A landscape with many valleys, sampled at points; each row gives a point and its height.
A ball rolls from a point to the lowest of its 6 nearest points, and stops where none of them is lower. Distance is the straight distance between rows; heights are no part of it.
bitaf: [142 114 124  91 111 146 103 121 129 117]  (h 580)
faka: [100 157 165 138 162 101 140 149 110 155]  (h 615)
gine: [135 113 110 148  75 153 117 106 132 155]  (h 592)
ruzuv: [ 96 133 122 199  73 125 129 118 151 167]  (h 298)
Meni: [171  90  87  74  90 173 100 106 127  97]  (h 424)
Dede: [145 130 134  92 202 111 139 146 130  68]  (h 532)
rized: [ 81 171 170 175 175  82 158 154 112 181]  (h 825)
Tilik: [107 160 133 119 221 100 157 157 115 126]  (h 648)
Vivin: [163 116 134  82 176 117 123 139 139  50]  (h 497)
lofe: [ 88 158 172 179 127  91 138 144 130 176]  (h 452)
Guz: [ 92 147 161 181 107 102 127 136 137 172]  (h 368)
pur: [168  91  84  93  80 177 110  97 120 119]  (h 820)
sonat: [143 134 125 102 220 107 146 151 132  70]  (h 604)
Kekov: [128 112 106 171  69 150 127 104 137 158]  (h 732)
zafa: [122 115  88 199  56 148 149  96 139 154]  (h 627)
nogut: [161 101 111  70 111 153  96 120 134  86]  (h 299)
fel: [131 119 129 123  94 144 108 118 128 148]  (h 523)
sot: [128 121 123 143  85 143 114 115 131 156]  (h 557)
tufat: [134 137 112 112 244 102 154 151 137  82]  (h 608)
Vakup: [127 148 142 100 194 109 143 151 119  99]  (h 582)
ripoz: [118 146 154 107 157 113 130 145 115 130]  (h 464)
nozak: [121 148 149 100 178 105 137 150 116 113]  (h 516)
vusik: [140 103  87 180  56 158 145  91 128 148]  (h 694)
Lal: [112 142 158 135 125 116 120 136 125 156]  (h 576)
Lok: [112 130 146 159  97 124 117 127 137 163]  (h 335)
Far: [138 129 141  85 152 122 119 140 126  91]  (h 27)
Dutor: [120 153 124 111 229 106 157 157 124 105]  (h 598)
Rapu: [124 148 129 107 214 105 152 153 123  98]  (h 588)
Dul: [104 143 160 154 115 113 123 135 128 163]  (h 626)
Selu: [148 106 109 102  91 157 107 114 126 130]  (h 662)
Vik: [159  95  81 158  58 170 140  84 117 145]  (h 751)
toli: [149 114 129  75 135 135 107 131 132  78]  (h 351)
fivif: [110 127 132 174  82 130 122 117 142 167]  (h 71)
safun: [103 150 165 143 139 105 133 143 120 157]  (h 713)
nati: [110 123  85 214  51 140 155  98 144 150]  (h 467)
kere: [108 156 156 121 179 102 145 150 109 140]  (h 501)
vez: [125 129 145 113 119 129 114 131 124 136]  (h 508)
pes: [137 120 129  93 112 143 106 126 129 122]  (h 618)
mog: [ 90 139 136 198  81 115 130 125 152 168]  (h 294)
Depa: [149 123 135  80 165 121 120 138 132  69]  (h 202)
bive: [125 136 147 104 136 123 117 136 121 128]  (h 475)
kuno: [ 94 169 153 143 196  93 158 156 107 161]  (h 667)
labad: [171  91  92  66 101 169  98 109 133  81]  (h 343)
padis: [120 138 155 117 130 119 120 138 122 139]  (h 499)
Dozad: [ 88 169 165 156 179  89 155 156 107 171]  (h 826)
niv: [144 107 109 116  84 158 108 108 128 141]  (h 587)
napi: [ 92 161 169 153 163  93 146 150 112 166]  (h 799)
taf: [ 95 150 164 170 122 102 131 139 128 171]  (h 483)
fota: [138 109 113 130  83 155 111 110 129 148]  (h 556)
bifa: [176  85  75  88  79 183 112  94 117 111]  (h 650)
Tamub: [160 112 132  75 158 126 112 136 138  56]  (h 385)
pano: [155 100  99  98  87 165 105 107 125 126]  (h 200)
pap: [158  95  93 120  75 171 118  98 122 137]  (h 665)
sig: [111 123  72 219  44 142 172  95 141 139]  (h 293)
Kup: [112 149 161 124 145 110 128 142 115 144]  (h 498)
zedu: [156 122 113 113 244 106 149 147 145  64]  (h 187)
suf: [142 106 100 148  70 158 122  98 128 154]  (h 591)
Tarub: [142 133 137  87 177 115 129 143 125  77]  (h 472)
tufe: [114 122 112 187  69 139 131 109 145 162]  (h 223)
Rapov: [149 108 118  82 106 152 101 121 130 106]  (h 420)
lat: [165 100 116  65 123 146  99 123 138  65]  (h 324)
rikuz: [102 127  88 213  55 138 152 105 150 153]  (h 496)
tafu: [127 138 147  96 154 117 122 142 119 113]  (h 380)
Tof: [ 91 158 170 160 144  95 140 147 121 170]  (h 169)
gife: [157 122 127  97 212 108 140 144 138  56]  (h 669)
Rati: [124 128 142 125 105 131 113 126 125 150]  (h 490)

For each start below, name the point where the ball stops.
kere: Far
Kup: Far
Dutor: Far
suf: fivif
Lal: fivif
pes: pano

Call two points neighbours if one is among the 6 nearest of the other. Go from one point of each pair to the other, from neighbour to neighbour, staying as low as possible. Name the highest point that can't be avoided.
pano / zedu: Dede
Tof / fivif: Guz
pano / nogut: Rapov
